Points on a hilly landscape, in no order, each with its height.
From any point a ball rolls to the lowest of the 2 points nearest to it. It stops when none of these is lower. Distance is the straight distance between rows; heights are no part of it.
z219: 167 138 134 147 155 120 141 173 151 108 175 139 141 158 130 134 130 91
 118 139 146 132 121 128 80 154 117 149 170 102 137 162 117 87 115 140
 128 101 96 106 122 102 107 127 118 135 131 119 122 123 136 147 133 153
 143 108 106 117 97 145 106 148 165 126 113  (h 4.98)
z826: 95 117 157 146 148 129 132 121 128 120 165 158 144 146 177 143 116 118
 114 130 143 136 153 131 167 127 160 130 115 99 125 157 132 129 124 157
 133 126 106 113 117 128 105 173 142 119 108 120 106 125 141 120 127 133
 148 131 111 143 112 149 124 118 98 133 144  (h 3.10)
z823: 135 102 95 170 158 140 159 132 109 130 125 102 110 145 139 128 80 116 85
 125 139 107 138 94 113 105 161 128 143 137 134 111 141 58 127 114 119
 66 112 126 133 92 108 68 143 146 113 152 154 134 178 127 124 102 121
 106 91 123 126 149 141 87 94 103 125  (h 4.83)
z760: 124 85 148 126 158 144 85 159 150 141 74 143 179 100 135 97 123 120 153
 143 136 131 76 124 108 97 110 95 125 163 109 125 114 114 153 124 160
 148 149 90 144 136 147 129 142 137 84 120 138 101 149 142 157 128 104
 136 161 136 143 149 160 111 128 113 100  (h 6.04)
z84: 126 116 130 102 120 176 129 137 134 122 114 92 122 93 100 125 148 138
 108 99 88 139 139 131 90 91 141 124 136 156 124 74 152 112 116 97 119
 126 150 134 98 149 150 62 117 132 101 141 157 129 136 112 99 124 97 133
 118 164 157 124 115 89 126 127 130  (h 5.52)
z298: 141 119 140 103 133 154 107 146 147 107 177 86 135 154 136 85 150 137
 105 110 91 140 142 136 77 126 151 120 139 134 164 129 137 63 135 129
 135 152 135 129 106 95 165 113 119 150 104 117 151 125 130 124 125 133
 120 88 131 152 130 130 80 134 146 109 136  (h 7.02)
z404: 116 155 153 126 118 132 129 106 151 118 143 140 152 131 132 141 143 122
 105 146 104 137 165 160 146 161 149 135 128 109 120 144 131 179 136 114
 136 148 153 132 120 138 120 169 111 122 124 123 95 149 117 122 125 104
 156 171 104 153 98 113 128 129 116 137 126  (h 3.78)
z412: 157 129 137 123 113 124 142 112 117 117 137 115 114 93 102 154 133 122
 109 118 118 138 143 89 101 116 92 152 130 143 123 101 116 118 90 126
 114 113 123 142 109 160 95 96 137 133 131 151 130 132 123 122 117 131
 98 136 114 138 135 130 113 117 115 131 104  (h 3.64)
z207: 107 175 126 150 133 124 136 109 138 122 147 133 149 135 157 151 155 122
 81 148 133 149 193 158 163 166 170 139 128 99 158 152 131 163 142 133
 133 145 159 151 100 109 109 173 111 112 125 107 130 161 114 164 85 71
 178 159 91 138 91 128 128 139 109 138 125  (h 3.25)
z697: 153 132 117 156 135 111 159 154 136 116 119 134 141 133 124 106 91 77
 118 111 126 88 111 114 99 123 129 143 165 99 108 135 145 103 118 99 120
 42 118 132 137 125 80 106 117 111 123 166 131 131 136 125 155 134 133
 153 104 145 94 121 124 98 100 161 104  (h 4.41)
z221: 116 110 170 64 126 140 119 136 129 105 110 140 128 91 93 146 140 136 147
 103 118 148 106 120 133 129 84 131 131 125 94 121 121 144 111 106 141
 190 129 97 111 197 122 120 140 125 128 118 103 122 116 64 144 192 112
 158 164 144 131 129 128 123 117 174 109  (h 0.56)
z458: 87 125 126 88 99 128 111 97 136 123 95 121 127 133 120 118 139 162 151
 121 100 112 141 175 163 131 160 101 100 133 102 128 142 186 129 110 146
 140 147 152 142 122 193 170 131 132 141 114 110 125 107 91 136 144 145
 141 139 146 133 118 119 143 119 158 168  (h 3.73)
z803: 139 154 133 141 131 143 117 98 123 139 129 132 150 119 151 125 182 131
 124 150 114 172 136 132 142 141 130 131 126 132 143 143 127 160 164 143
 129 160 143 131 109 132 160 133 130 123 123 112 128 164 115 174 104 99
 158 143 142 128 121 112 164 150 141 118 105  (h 1.80)
z345: 136 137 110 104 98 114 81 84 147 135 135 114 156 124 138 100 136 142 161
 125 100 140 126 115 125 122 140 111 113 143 149 153 132 120 133 141 148
 145 133 142 121 125 160 167 140 144 146 112 125 137 84 135 136 114 114
 119 157 136 123 114 125 154 124 120 136  (h 6.03)
z63: 127 80 163 141 173 174 130 171 150 100 147 130 166 136 135 112 117 122
 110 134 138 129 111 129 93 111 133 112 139 128 135 122 106 85 129 118
 155 130 131 94 114 117 131 105 137 146 70 126 130 105 169 132 136 134
 117 106 136 146 142 171 142 95 130 93 127  (h 5.88)
z726: 92 148 101 134 93 103 130 88 133 130 142 147 134 135 125 155 131 140 137
 142 126 115 176 151 177 131 148 140 119 105 128 155 128 177 101 131 120
 123 141 168 120 126 118 168 129 107 170 131 124 140 101 120 102 130 134
 125 91 128 119 104 107 155 112 161 167  (h 0.86)
z984: 103 151 100 152 125 104 137 78 116 126 104 157 130 130 153 144 126 137
 138 138 143 114 154 150 202 124 153 124 102 103 120 154 132 204 141 130
 124 93 132 155 141 118 122 162 138 120 133 124 109 148 118 134 128 119
 155 141 110 113 119 113 153 131 106 157 146  (h 2.18)
z319: 117 125 110 155 166 107 149 114 146 124 164 145 152 151 171 126 118 114
 110 120 151 133 152 121 174 133 150 134 121 77 152 167 143 112 139 145
 126 86 116 127 120 127 87 157 148 132 115 108 111 160 117 142 121 116
 170 161 126 142 96 136 157 132 97 124 121  (h 3.82)
z478: 127 154 77 133 138 132 158 113 102 136 142 112 92 153 115 131 151 132
 104 107 127 131 136 134 120 115 125 148 135 112 149 114 179 123 137 122
 80 123 126 145 117 139 136 70 124 131 164 143 148 160 132 127 103 118
 148 123 125 118 148 93 130 154 147 127 123  (h 7.10)
z915: 150 146 117 105 104 141 137 110 128 118 135 86 99 94 93 155 155 124 106
 114 111 152 161 114 84 144 115 141 152 151 142 100 107 117 98 118 124
 123 141 159 105 136 86 107 120 141 139 130 153 136 116 124 83 107 110
 130 100 160 130 118 99 123 129 120 119  (h 4.08)
z556: 168 138 154 139 105 102 128 136 125 123 105 127 131 70 105 145 117 110
 116 147 124 141 146 92 109 121 94 156 132 153 110 103 112 133 101 113
 107 95 132 140 111 150 109 97 126 96 100 168 127 114 133 139 141 124 86
 161 107 124 118 128 124 84 117 142 75  (h 4.10)
z465: 105 111 77 152 163 104 150 98 122 128 148 133 133 165 163 106 116 111
 142 90 159 117 101 107 147 91 132 135 123 70 135 145 196 96 138 129 96
 65 103 123 137 134 138 100 175 132 134 124 123 167 125 132 155 142 131
 137 181 118 127 113 162 152 109 129 107  (h 6.68)
z414: 102 100 129 137 139 130 155 158 110 132 120 129 109 128 125 124 80 123
 128 86 149 99 81 97 112 92 101 124 112 120 113 97 158 96 119 127 93 106
 109 113 136 162 128 96 143 129 113 154 125 107 150 101 154 162 86 129
 150 111 150 153 140 114 104 119 115  (h 4.27)
z326: 90 128 96 122 154 137 113 92 145 136 158 163 160 150 174 129 135 139 143
 113 155 163 134 126 188 124 126 125 113 91 144 171 147 119 123 162 130
 141 113 126 129 127 125 148 163 155 133 100 99 161 113 137 95 119 147
 110 165 140 139 139 129 168 124 133 129  (h 4.90)
z942: 131 117 171 166 157 94 147 147 114 135 116 158 133 140 154 116 97 91 149
 135 151 94 111 129 130 147 138 138 126 104 105 142 129 149 157 119 128
 121 103 82 142 130 119 141 119 85 109 151 118 99 147 128 187 150 121
 165 134 118 91 126 169 109 115 126 132  (h 5.10)
z154: 156 137 149 109 106 144 126 133 110 123 124 102 95 72 76 172 143 135 124
 158 113 144 160 133 103 152 113 132 145 170 132 85 84 153 97 112 132
 153 148 152 121 132 90 127 106 122 138 128 145 115 114 126 85 103 107
 122 84 133 154 127 101 107 141 112 134  (h 4.43)
z418: 151 124 175 154 122 106 138 173 109 145 108 126 106 126 127 129 94 97
 138 137 148 93 108 123 113 149 129 128 117 138 114 116 121 126 143 143
 122 144 106 112 157 132 122 150 96 112 131 156 125 85 153 124 180 140
 106 150 140 91 121 150 138 108 112 105 138  (h 5.47)
z513: 134 133 163 132 113 119 95 145 114 139 62 142 144 70 103 142 130 140 161
 173 136 127 125 137 149 112 110 125 126 169 103 107 98 164 143 92 126
 139 151 117 123 129 151 97 124 83 90 152 133 94 152 151 138 120 97 131
 114 107 157 112 148 90 155 138 110  (h 6.69)
z242: 146 116 111 132 115 119 145 169 118 136 103 119 105 120 64 148 86 108
 154 162 151 90 116 137 106 129 127 130 159 153 114 121 100 103 103 103
 116 115 137 134 131 104 106 90 121 133 155 157 147 86 130 127 116 140
 103 62 71 111 156 121 107 134 173 122 142  (h 3.03)
z397: 121 99 68 156 162 105 131 111 141 136 131 131 163 150 179 92 91 111 153
 108 159 104 105 91 160 99 160 123 107 91 134 161 161 92 142 136 130 46
 92 113 141 133 117 134 187 146 109 115 129 156 142 129 161 125 133 146
 160 131 113 131 177 127 95 121 121  (h 6.30)
z899: 104 144 101 130 133 101 122 80 131 127 92 139 142 145 162 107 140 141
 179 132 146 118 127 171 187 131 151 109 100 112 102 147 149 195 147 118
 143 97 150 144 150 97 162 173 156 145 150 122 111 155 101 139 146 130
 173 146 151 128 123 95 164 170 107 163 145  (h 3.09)
z808: 149 133 165 137 110 140 122 147 112 144 90 96 96 126 125 116 122 125 103
 143 104 107 141 131 109 156 134 114 122 169 140 85 125 142 160 126 127
 152 156 140 147 112 138 133 77 97 124 137 152 94 135 130 143 84 126 151
 123 115 131 141 117 86 120 74 127  (h 4.59)
z854: 126 164 106 155 108 83 141 71 111 114 124 145 120 87 119 157 143 123 123
 123 133 148 164 114 175 106 132 155 132 113 102 141 139 183 110 121 87
 77 136 147 108 153 103 122 139 96 131 149 124 162 117 143 112 137 127
 165 97 131 121 98 143 124 115 178 115  (h 4.91)
z974: 151 142 108 130 111 97 150 175 144 131 111 116 127 134 94 102 98 89 139
 103 132 64 109 131 95 136 117 130 140 117 110 127 153 94 132 109 111 77
 118 139 148 138 88 124 114 134 151 158 138 106 115 116 169 145 124 151
 123 127 98 114 120 126 115 145 127  (h 4.03)
z266: 117 113 135 102 144 158 158 159 101 135 123 132 78 141 93 152 128 148
 122 120 160 127 89 131 135 129 98 129 128 131 132 104 111 131 123 131
 116 193 121 123 139 156 113 103 126 140 152 118 134 119 140 103 102 157
 126 87 140 98 161 136 127 140 156 113 134  (h 5.22)
z764: 129 133 139 92 111 146 111 147 132 111 149 96 103 154 107 104 141 152
 115 118 92 133 133 155 91 133 130 129 125 138 162 117 129 100 134 125
 131 183 135 133 113 124 168 126 105 134 143 112 161 116 113 106 108 143
 120 90 114 138 144 118 83 158 165 112 157  (h 6.99)
z461: 143 149 157 126 144 112 153 176 150 113 179 148 127 167 125 152 133 104
 118 140 145 135 120 160 102 177 105 161 155 87 126 167 114 132 126 139
 142 137 104 104 130 120 79 158 116 125 138 117 96 127 134 132 129 168
 155 132 99 125 86 129 106 169 164 144 112  (h 4.74)
z89: 153 111 162 120 136 136 97 172 140 141 102 113 153 86 108 136 147 137
 132 163 143 148 114 113 86 115 76 127 122 186 136 100 98 79 144 138 127
 153 148 124 114 114 151 98 117 138 93 132 130 92 158 165 141 110 87 131
 153 98 162 150 136 104 144 99 98  (h 5.48)
z876: 112 120 128 120 126 145 148 133 124 140 153 140 95 162 118 136 125 139
 133 127 140 122 116 148 146 138 136 131 119 107 144 141 116 129 110 148
 127 171 111 131 143 130 124 144 126 140 161 106 116 123 122 110 104 156
 135 90 123 125 142 131 102 155 148 123 166  (h 5.59)
z539: 143 146 168 143 92 99 113 113 91 134 97 136 112 75 105 142 118 147 151
 172 114 123 156 117 152 127 115 136 127 163 103 105 105 165 112 99 108
 140 132 131 119 144 172 110 122 65 130 165 137 107 128 131 134 145 88
 133 109 109 147 96 129 98 138 158 123  (h 6.90)
z517: 125 85 125 130 150 152 104 149 141 145 108 141 168 134 139 84 128 134
 149 132 143 134 81 118 118 88 121 98 123 145 135 128 130 106 149 136
 151 154 130 92 138 116 180 120 146 144 104 117 136 122 148 150 145 127
 119 79 175 118 154 146 154 130 152 116 128  (h 5.53)
z190: 153 147 134 111 92 127 91 117 131 142 144 111 143 136 126 103 163 159
 147 161 102 146 124 142 104 151 125 117 130 153 169 148 124 125 142 144
 148 196 131 131 120 103 187 159 105 125 154 110 141 141 91 155 132 124
 131 105 159 115 128 109 121 179 170 121 144  (h 6.49)
z185: 140 114 162 158 133 127 149 155 107 140 130 125 87 146 148 148 99 96 110
 135 141 98 124 122 126 157 153 117 105 133 123 128 113 138 130 153 133
 116 88 108 167 118 99 175 94 121 128 136 126 96 156 115 154 126 127 138
 121 108 111 170 128 102 105 90 158  (h 5.74)
z875: 156 128 161 127 135 152 134 157 108 134 121 119 90 102 94 186 161 138
 101 166 137 158 134 129 105 157 106 128 149 164 128 88 84 152 120 132
 129 163 143 130 123 118 100 104 95 126 122 122 145 109 148 145 85 106
 128 105 100 107 160 144 112 103 163 103 122  (h 4.72)
z548: 143 137 158 149 110 144 117 121 88 155 118 94 92 131 137 121 138 135 88
 153 82 112 165 139 108 148 153 119 128 173 138 87 120 133 152 141 122
 158 139 142 132 90 172 117 82 87 128 147 160 99 137 134 124 98 120 107
 105 101 138 130 95 101 126 98 149  (h 4.17)
z618: 136 114 149 83 125 133 103 151 147 120 103 161 154 82 97 136 144 126 154
 108 128 137 95 116 99 131 57 136 135 122 96 130 102 130 128 119 143 155
 136 105 111 179 92 120 145 125 113 128 100 121 121 97 169 174 101 160
 168 139 115 138 127 126 114 162 82  (h 1.72)
z603: 101 95 157 118 152 135 109 119 154 112 161 154 163 135 152 124 110 115
 140 111 126 136 136 130 154 119 146 117 122 98 109 159 147 122 116 133
 149 120 118 99 124 149 127 158 158 132 91 117 89 124 128 94 145 159 137
 145 140 172 117 147 123 121 102 144 134  (h 1.95)
z607: 123 118 174 116 94 104 109 112 107 129 110 134 122 104 122 122 110 145
 156 138 104 118 132 104 143 116 127 124 123 144 100 125 118 151 110 117
 121 152 117 119 133 155 174 138 122 85 132 139 111 102 115 101 156 154
 91 144 138 126 133 116 119 117 113 151 144  (h 7.14)
z110: 154 102 151 148 150 116 143 182 156 117 153 134 165 145 131 97 105 94
 133 134 136 114 107 119 92 127 134 135 149 113 129 140 123 83 121 119
 143 101 114 102 126 115 127 123 135 127 104 143 126 103 145 139 156 156
 116 123 136 138 107 144 136 115 139 125 121  (h 5.36)
z916: 85 133 121 92 121 150 122 109 116 128 91 141 115 132 112 129 152 164 156
 114 130 127 113 165 175 131 118 107 107 123 107 122 129 189 128 114 146
 172 144 133 146 143 180 137 122 132 153 105 115 141 107 97 121 157 149
 115 154 121 148 114 141 155 136 178 159  (h 3.01)
z281: 96 133 76 136 161 122 108 70 124 146 113 179 138 151 179 130 140 135 159
 112 166 167 109 127 210 118 114 121 108 101 118 152 139 175 123 149 141
 126 116 117 149 119 133 147 173 141 148 97 105 176 110 140 111 129 152
 120 155 114 132 128 174 168 121 152 123  (h 4.33)
z706: 134 157 114 124 87 96 120 90 141 115 135 121 146 90 108 129 146 131 131
 127 109 136 176 122 145 106 147 144 152 114 112 141 145 143 107 98 112
 83 144 165 97 137 140 124 130 112 129 142 135 144 109 133 114 137 120
 154 93 167 109 94 118 131 122 168 124  (h 5.23)
z503: 139 122 140 167 160 106 152 140 122 122 130 156 146 136 148 117 100 84
 116 119 145 100 116 117 123 129 130 143 144 86 103 134 142 131 151 109
 116 62 116 96 124 134 90 115 136 84 107 155 124 133 139 137 180 151 135
 173 110 131 86 120 159 91 103 147 107  (h 4.75)
z851: 159 144 112 135 108 91 152 149 138 127 118 123 123 126 84 125 104 99 150
 136 142 101 120 122 108 137 125 141 154 129 117 140 125 107 107 101 118
 98 123 143 132 121 92 111 121 137 157 156 142 99 115 133 132 145 115
 104 94 123 123 114 116 136 155 137 129  (h 3.57)
z184: 158 117 116 151 137 130 146 160 104 134 124 107 97 145 98 142 93 101 124
 146 139 101 129 124 99 141 157 122 159 169 127 112 120 70 128 122 123
 86 118 121 136 67 107 97 103 155 146 156 154 95 144 134 114 108 116 54
 61 101 146 137 101 120 148 98 145  (h 3.65)
z356: 131 147 78 137 151 108 154 104 163 123 183 142 144 151 147 134 132 114
 115 112 160 140 128 117 142 141 115 152 135 82 157 168 135 102 117 138
 125 88 110 146 129 136 50 140 166 157 140 106 109 152 114 150 114 106
 152 149 140 134 100 132 124 158 122 127 91  (h 4.35)
z426: 119 143 85 100 159 123 116 91 168 126 167 153 171 142 147 122 142 128
 151 107 151 163 115 126 158 140 106 141 131 86 146 182 141 129 128 140
 145 122 124 124 138 144 94 154 179 168 138 98 88 163 96 148 113 130 148
 150 170 147 119 126 145 185 141 140 91  (h 4.85)
z492: 139 113 103 130 131 147 91 106 120 162 117 151 147 115 158 121 136 157
 145 138 139 166 94 103 137 110 97 105 116 169 137 127 102 125 128 161
 161 160 124 115 151 105 161 128 151 141 133 112 127 143 131 161 128 103
 125 67 169 100 153 149 154 131 152 114 122  (h 4.80)
z286: 151 124 128 111 109 113 121 124 148 122 124 135 145 102 104 137 128 124
 146 119 133 134 104 104 115 130 90 129 122 130 125 134 117 126 122 125
 133 136 133 137 131 161 92 130 143 144 127 133 120 118 111 133 149 137
 118 150 156 125 118 127 135 130 120 122 102  (h 2.82)
z777: 101 132 134 146 74 111 104 89 117 136 137 155 143 114 141 142 137 153
 145 156 85 113 179 135 183 126 154 139 125 137 122 137 91 181 94 149
 135 141 126 154 114 118 140 167 131 86 145 130 126 111 107 119 105 122
 112 109 95 115 121 126 102 121 114 156 169  (h 2.35)
z814: 125 116 128 127 138 140 125 137 136 132 163 140 117 155 143 142 131 154
 129 135 147 136 108 121 133 144 125 113 107 132 150 161 95 120 120 176
 148 148 101 124 151 106 107 164 136 167 138 98 110 120 139 142 112 123
 135 85 145 110 138 156 115 148 146 96 150  (h 5.91)
z596: 126 145 111 148 151 140 169 131 127 122 146 94 95 162 137 146 115 103 74
 121 120 122 155 137 110 163 162 126 157 110 148 130 114 99 131 133 119
 105 126 151 139 78 81 144 93 152 140 118 144 140 147 134 78 73 173 126
 78 150 107 134 97 111 115 104 145  (h 6.34)
z951: 148 106 140 131 127 151 79 114 113 155 92 125 139 92 158 136 133 156 129
 146 120 166 120 92 122 122 107 97 105 200 126 99 94 127 146 157 163 158
 130 126 142 99 153 138 130 134 113 119 133 122 139 157 132 84 104 105
 161 96 156 160 142 95 128 91 107  (h 3.98)
z788: 119 153 71 147 163 124 152 104 116 130 149 130 128 163 140 110 158 113
 123 104 138 128 125 133 131 116 117 153 140 74 142 135 202 115 147 118
 76 83 125 136 123 132 139 68 145 126 152 131 131 190 119 144 129 139
 170 144 174 120 133 90 152 170 136 140 94  (h 6.94)
z325: 101 94 153 125 142 142 137 148 132 119 153 131 123 149 139 103 91 118
 131 83 126 107 111 119 122 103 150 119 117 105 115 129 164 102 112 134
 116 120 103 104 128 149 145 124 136 137 103 134 111 114 142 85 150 164
 109 132 145 145 129 159 120 115 105 121 149  (h 3.36)
z609: 134 172 101 149 129 125 116 78 141 134 136 131 157 103 156 136 179 138
 90 149 126 179 159 127 155 150 152 142 136 123 155 156 122 151 159 146
 137 126 152 154 98 126 119 170 143 128 116 100 139 175 105 191 101 73
 173 165 113 127 102 126 176 135 120 133 93  (h 2.67)
z199: 113 106 126 121 142 126 146 150 104 137 104 143 99 112 97 154 99 140 145
 116 163 119 93 111 134 105 81 119 123 132 110 109 122 115 118 131 110
 144 122 123 150 160 105 90 143 139 131 138 126 107 151 105 137 151 98
 115 141 99 170 134 140 118 124 119 111  (h 4.82)
z762: 156 133 149 141 126 140 126 153 113 151 114 122 122 113 111 145 153 135
 121 168 137 147 130 128 104 135 98 133 136 169 138 106 109 127 152 144
 124 161 138 121 127 113 139 100 106 117 122 140 147 116 150 165 116 107
 128 112 138 89 147 126 147 113 162 91 105  (h 5.05)
z497: 127 155 100 127 119 107 140 126 108 126 141 113 101 170 127 105 122 116
 121 106 125 108 118 127 112 118 128 148 127 107 139 131 176 97 138 138
 92 135 111 143 127 137 153 111 115 127 174 145 142 143 104 126 137 150
 132 127 135 113 114 98 122 178 141 132 134  (h 7.26)
z41: 121 96 88 176 168 139 163 131 122 119 129 127 128 144 147 128 90 126 101
 140 157 115 132 111 145 87 150 123 134 107 138 131 127 91 136 115 128
 65 126 109 125 116 122 86 159 130 86 134 147 151 180 131 128 112 149
 123 109 135 132 130 175 83 111 109 126  (h 5.29)
z360: 124 83 81 162 174 141 147 145 141 131 129 131 153 157 158 107 101 118
 128 117 163 99 91 101 132 103 140 120 121 104 148 143 131 81 144 126
 141 74 109 102 143 126 97 113 176 160 104 121 136 136 163 140 142 108
 138 113 154 120 137 143 178 111 120 90 114  (h 5.81)
z505: 126 146 142 84 111 161 103 119 124 122 156 113 115 135 126 127 171 171
 116 130 106 168 124 144 107 148 115 131 122 147 169 125 118 117 138 151
 141 218 132 118 116 130 170 145 110 142 151 102 141 144 103 127 114 130
 139 106 156 126 146 127 105 176 162 123 145  (h 6.75)
z701: 110 106 127 78 131 151 102 122 118 123 88 138 119 96 103 142 135 156 162
 95 140 145 86 122 154 103 94 100 110 134 94 117 119 149 111 114 140 171
 134 114 138 168 148 125 145 142 134 117 117 129 113 83 123 162 114 123
 167 123 156 131 138 136 126 164 131  (h 1.97)
z342: 126 161 150 93 124 122 140 147 182 106 181 140 139 153 136 163 148 124
 100 145 121 153 155 166 97 175 112 153 149 102 135 160 120 133 105 139
 149 144 142 118 122 134 76 179 110 139 129 94 82 140 115 127 114 133
 156 162 98 150 83 125 86 165 141 151 110  (h 4.48)
z707: 118 178 164 108 99 126 134 131 154 115 167 127 128 161 141 167 156 123
 96 157 105 147 178 180 96 182 139 155 141 116 140 141 138 135 115 130
 131 169 149 127 116 125 108 170 82 118 151 116 110 152 119 139 112 105
 166 170 94 144 88 112 99 169 134 144 126  (h 4.22)
z111: 101 145 97 132 119 116 147 142 93 136 131 120 85 187 141 93 110 130 132
 102 131 93 119 149 138 127 150 140 102 104 124 113 182 126 157 141 99
 129 104 127 139 124 192 120 99 116 168 141 140 135 118 109 143 157 140
 121 125 101 122 110 121 178 148 134 175  (h 7.40)
z170: 138 154 102 100 88 108 113 95 156 116 147 109 148 121 107 108 137 135
 144 127 110 122 151 130 121 128 133 134 133 117 143 161 141 125 119 117
 129 106 142 175 119 136 139 151 134 141 140 124 129 136 94 123 128 127
 128 135 129 160 112 102 110 142 133 133 144  (h 5.58)
z670: 112 100 137 118 155 179 139 160 166 99 156 127 146 143 118 105 132 113
 109 96 115 116 119 143 102 121 131 114 148 103 135 116 136 91 124 107
 137 125 146 111 118 133 109 96 141 151 88 112 123 136 144 114 109 129
 153 122 144 175 136 151 105 102 124 114 121  (h 6.33)
z647: 139 109 142 113 114 153 93 142 144 132 88 97 157 63 99 128 135 136 132
 137 108 141 130 105 99 91 109 124 119 184 126 84 130 94 123 108 132 124
 157 136 102 138 148 73 127 138 87 148 144 103 142 137 129 113 72 137
 133 133 162 133 131 81 113 113 102  (h 5.98)
z989: 113 126 87 87 102 141 119 130 134 121 99 84 114 108 86 108 139 164 128
 99 108 119 128 145 115 94 149 105 112 155 137 92 143 136 125 91 132 116
 152 158 115 135 138 94 133 152 120 122 161 111 127 99 103 111 106 111
 119 156 160 113 107 105 140 121 145  (h 5.06)
z70: 141 134 150 138 125 150 93 93 115 136 132 122 138 119 159 133 160 150
 111 136 95 170 135 105 125 145 124 116 107 173 140 121 104 138 139 166
 140 158 121 132 117 125 158 152 116 130 117 111 128 132 123 161 122 93
 131 141 155 128 130 143 136 124 118 104 115  (h 2.94)
z80: 117 123 174 164 127 126 155 142 104 126 139 140 88 145 140 172 112 113
 99 145 132 117 144 140 140 156 149 134 129 132 118 120 88 157 102 154
 127 132 108 121 156 112 76 163 96 105 141 128 110 104 149 113 112 122
 132 129 77 125 117 165 101 103 106 119 162  (h 5.99)
z724: 106 121 98 85 101 129 100 102 126 118 89 99 125 110 118 99 136 167 152
 96 101 116 126 143 137 94 144 92 95 149 118 104 142 157 133 102 140 113
 144 162 127 134 178 134 145 141 134 122 134 116 109 99 128 123 122 123
 143 149 147 118 122 128 121 144 155  (h 4.46)
z842: 133 147 124 153 83 122 118 91 93 141 124 116 109 108 122 135 131 149 121
 165 84 111 174 128 144 132 151 123 127 168 139 103 97 158 114 137 123
 135 137 162 122 103 135 129 106 89 141 142 149 118 121 122 113 105 118
 109 94 106 141 108 102 108 123 117 161  (h 3.49)
z820: 144 151 147 151 99 69 123 90 106 126 112 145 123 88 120 142 116 115 136
 131 121 128 139 92 149 111 114 147 119 129 95 128 129 167 115 116 99 91
 123 143 118 158 115 125 133 89 124 166 115 134 119 133 161 143 99 180
 114 121 109 109 136 103 97 157 105  (h 4.55)
z870: 128 103 107 146 136 134 159 155 112 140 120 121 105 153 115 113 88 117
 123 118 135 86 115 126 116 103 160 118 133 134 124 109 142 97 127 122
 121 95 117 130 146 106 120 99 124 137 130 152 144 102 157 119 131 128
 116 88 106 120 141 141 122 102 123 102 147  (h 4.28)
z747: 112 142 97 124 160 101 130 83 125 146 101 148 135 151 163 110 140 131
 176 114 166 144 92 130 175 118 110 123 106 100 105 151 165 187 150 121
 124 111 135 110 156 116 144 144 155 151 156 111 117 181 100 139 158 133
 156 152 177 108 129 94 178 180 113 146 116  (h 3.77)
z366: 153 141 144 106 130 166 109 144 173 100 172 90 152 136 141 101 170 128
 90 121 77 153 163 139 66 143 142 136 162 131 161 126 131 79 130 134 142
 144 143 132 90 111 153 110 109 131 93 115 148 142 135 137 113 110 153
 130 136 178 112 125 87 122 146 120 104  (h 6.80)
z64: 130 137 136 146 135 129 168 132 101 127 127 117 78 144 110 169 98 95 102
 121 141 118 134 130 122 160 139 124 146 131 120 116 95 136 100 133 112
 107 123 139 160 110 49 144 96 147 149 136 130 115 144 117 90 105 142
 126 69 128 119 149 104 106 116 108 146  (h 6.17)
z795: 158 109 107 121 136 130 115 147 134 145 134 144 137 133 130 125 138 148
 149 149 158 143 73 111 118 146 110 104 116 153 158 155 92 114 139 154
 153 159 118 116 146 107 122 150 143 173 144 100 126 122 134 166 127 108
 125 79 171 100 147 153 132 154 176 98 133  (h 5.46)
z191: 128 130 155 104 135 180 141 154 169 101 159 117 147 114 118 119 172 118
 103 108 91 154 153 149 86 138 130 135 172 114 136 112 131 106 118 107
 136 140 155 115 92 139 123 95 119 130 99 117 125 151 141 112 92 127 151
 138 129 187 132 130 97 111 141 141 109  (h 6.59)
z778: 99 107 140 94 97 126 119 126 105 136 113 122 88 131 127 123 98 147 137
 97 107 110 120 117 145 123 129 121 97 132 111 107 132 144 120 139 125
 168 111 131 137 165 172 147 115 114 152 123 117 108 99 71 150 159 101
 130 142 124 128 135 114 132 107 141 168  (h 7.38)
z675: 124 110 148 139 144 119 102 144 131 139 60 133 167 104 132 107 121 130
 155 156 142 116 96 150 136 99 129 107 122 138 105 128 116 160 172 105
 144 122 150 106 134 122 142 121 132 110 89 131 142 105 152 147 163 123
 130 141 134 130 137 116 170 94 132 124 114  (h 6.40)
z872: 88 133 124 112 92 119 133 151 101 130 119 124 74 168 139 104 100 147 143
 107 111 92 118 151 149 132 140 136 98 120 117 107 157 149 148 138 124
 162 104 120 147 137 215 145 94 96 158 119 126 117 110 84 154 165 123
 123 129 106 108 123 116 160 131 150 191  (h 7.56)

Where does a ball stop that starts at each point below?
z670: z803
z876: z603
z505: z412
z989: z221
z872: z803
z111: z242
z647: z412
z418: z242
z760: z803
z814: z803

Call two points neighbours if one is among the 2 nearest of the other. Go from one point of each pair to the other, from neighbour to neighbour, staying as low as possible. Name the highest point that can't be avoided.
z726 / z803: z814
z242 / z726: z872
z726 / z412: z762
z603 / z726: z326
